A landscape with many peaks, sampled at points; each row gives a point and its height.
From any point a climber steps to the highest of the 6 points nearest to it. It stops when none of these is higher. Distance is the straight distance between rows; heights are no part of it.
tof: [110 130 146 153 180  90 104 112 137 153 171 142  96 152 162]  (h 638)
nel: [139 125 164 113 138  95 121 111  94  81  89 154 119 147 123]  (h 711)
dar: [125 117 135 120 122 132  81 167 120 106 166 143 151 121 128]  (h 288)
Vib: [129 133 147 122 147 122 170  88 138 134  95 118 105 143 134]  (h 45)
podi: [125 114 141 116 131 110  73 162 104  93 157 164 147 132 129]  (h 578)
Likap: [104 129 117 158 156 118  67 150 141 174 197 137 106 135 144]  (h 777)
Vezor: [112 130 136 145 163 116 103 134 146 158 176 134 110 142 150]  (h 642)
Lada: [143 134 121 115 110 156 186 106 149 141  94 100 130 119 122]  (h 531)
biru: [127 120 114 133  96 168 109 175 145 124 173 108 164 106 123]  (h 388)
zev: [152 129 120  99  66 168 162 146 118  85  83 102 159 102 100]  (h 503)
dekif: [143 143 131  93 102 117 177  98 104 116  25 102 103 122 103]  (h 471)
depu: [129 106 156 118 145  82  73 138  84  67 129 184 147 145 130]  (h 617)
dodop: [135 144 144 102 118 107 175  81 104 128  27 111  94 132 108]  (h 630)
Tunos: [131 132 119 132 134 148 179 108 162 160 129 103 123 127 139]  (h 570)
Vum: [133 120 146 110 121 128 120 142 118  91 129 140 139 127 130]  (h 306)
nurun: [121 119 153 128 158  83  84 125 107  99 147 170 126 146 143]  (h 790)
poboz: [107 123 117 147 146 123  53 166 129 155 197 147 121 129 135]  (h 743)
Luv: [148 131  97 123  71 186 188 134 147 119 102  92 170 100 110]  (h 568)
Zinug: [105 121 121 157 176  82  36 142 112 147 196 177 111 148 145]  (h 817)
sav: [113 136  92 162 138 159 146 142 173 194 189 102 129 118 146]  (h 532)
futeb: [138 128 146 108 121 128 154 110 119 106  87 122 119 130 125]  (h 330)
lol: [106 130  95 165 139 146  93 165 160 189 203 114 113 121 137]  (h 702)
sib: [102 127 135 181 204  56  52 114 117 161 189 182  89 161 156]  (h 646)
Ger: [129 131 177 131 167  66 129  73  98  96  73 158  96 162 129]  (h 748)
Lazub: [148 143  98 115  93 163 217  92 148 157  62  91 133 110 109]  (h 607)
tok: [143 134  99 123 103 168 205 107 157 154 103  93 143 115 122]  (h 687)
nuse: [125 127 132 132 135 142 140 126 151 141 151 114 126 127 139]  (h 283)
sep: [121 135  96 152 115 175 145 148 166 172 181  93 149 112 132]  (h 441)
lozev: [135 135 160 113 144  99 151  83 105 109  64 134  95 150 123]  (h 868)
der: [142 133 135 104 114 134 185  99 125 128  64 107 115 125 117]  (h 198)
zezir: [102 114 105 161 170  78   4 155  92 152 194 197 112 142 134]  (h 825)
Pusuz: [152 148  87 100  71 157 217  97 130 155  27  84 138  96  93]  (h 472)
matoz: [111 109 126 139 160  81  24 161  91 115 179 192 138 139 136]  (h 807)
sovip: [131 125 108 132  98 174 156 149 154 130 146  95 163 109 125]  (h 500)
suv: [149 135 121 100  89 146 186 111 121 115  57  97 127 116 108]  (h 369)
suz: [130 139  96 145 130 167 203 105 183 182 146  96 137 118 138]  (h 620)
nepo: [139 137 111 123 119 156 208  91 159 159  97  95 125 123 125]  (h 827)
Dalug: [140 121 125 118  95 169 150 148 141 107 126 108 158 110 120]  (h 482)
vamak: [141 125 141  97  99 137 149 132 108  84  74 120 130 121 113]  (h 342)
livut: [138 123 171 112 137  71 109  97  72  58  54 177 119 149 113]  (h 645)
tafef: [115 128  86 158  86 189 121 176 160 156 190  91 175  96 118]  (h 379)
Vek: [121 126 164 147 185  68  95  96 110 108 136 174 111 163 146]  (h 909)
Lanev: [123 127 146 133 154 113 112 124 130 128 154 137 118 143 149]  (h 918)
nisi: [140 121 160  97 121  98 107 130  81  54  82 161 132 134 116]  (h 608)
rul: [122 133 145 137 163 112 145 103 146 147 145 126 105 150 150]  (h 285)
guv: [108 123  92 156 108 164  64 188 141 163 204 119 140 105 121]  (h 435)
Tebu: [149 126 146  84  86 118 136 138  82  57  52 130 129 121  98]  (h 97)
Nufos: [121 124 133 131 133 131  98 150 134 125 167 131 134 127 139]  (h 207)
Birus: [131 125 134 119 117 148 129 143 134 114 134 118 142 120 129]  (h 271)
vik: [115 129 113 141 125 153 109 158 151 152 184 115 141 115 136]  (h 520)

Where does a climber stop that starts at each point below?
der => lozev
Tebu => lozev
Ger => Lanev
Dalug => nepo
Birus => nepo
biru => zezir
dar => zezir
vamak => nepo

Call two points neighbours if one is among the 6 nearest of the other. Go from one point of each pair to the other, from neighbour to neighbour, staying as high as possible. Name the lowest point that can't be avoided.
nepo, zezir => sav
lozev, zezir => Ger
Lanev, zezir => nurun
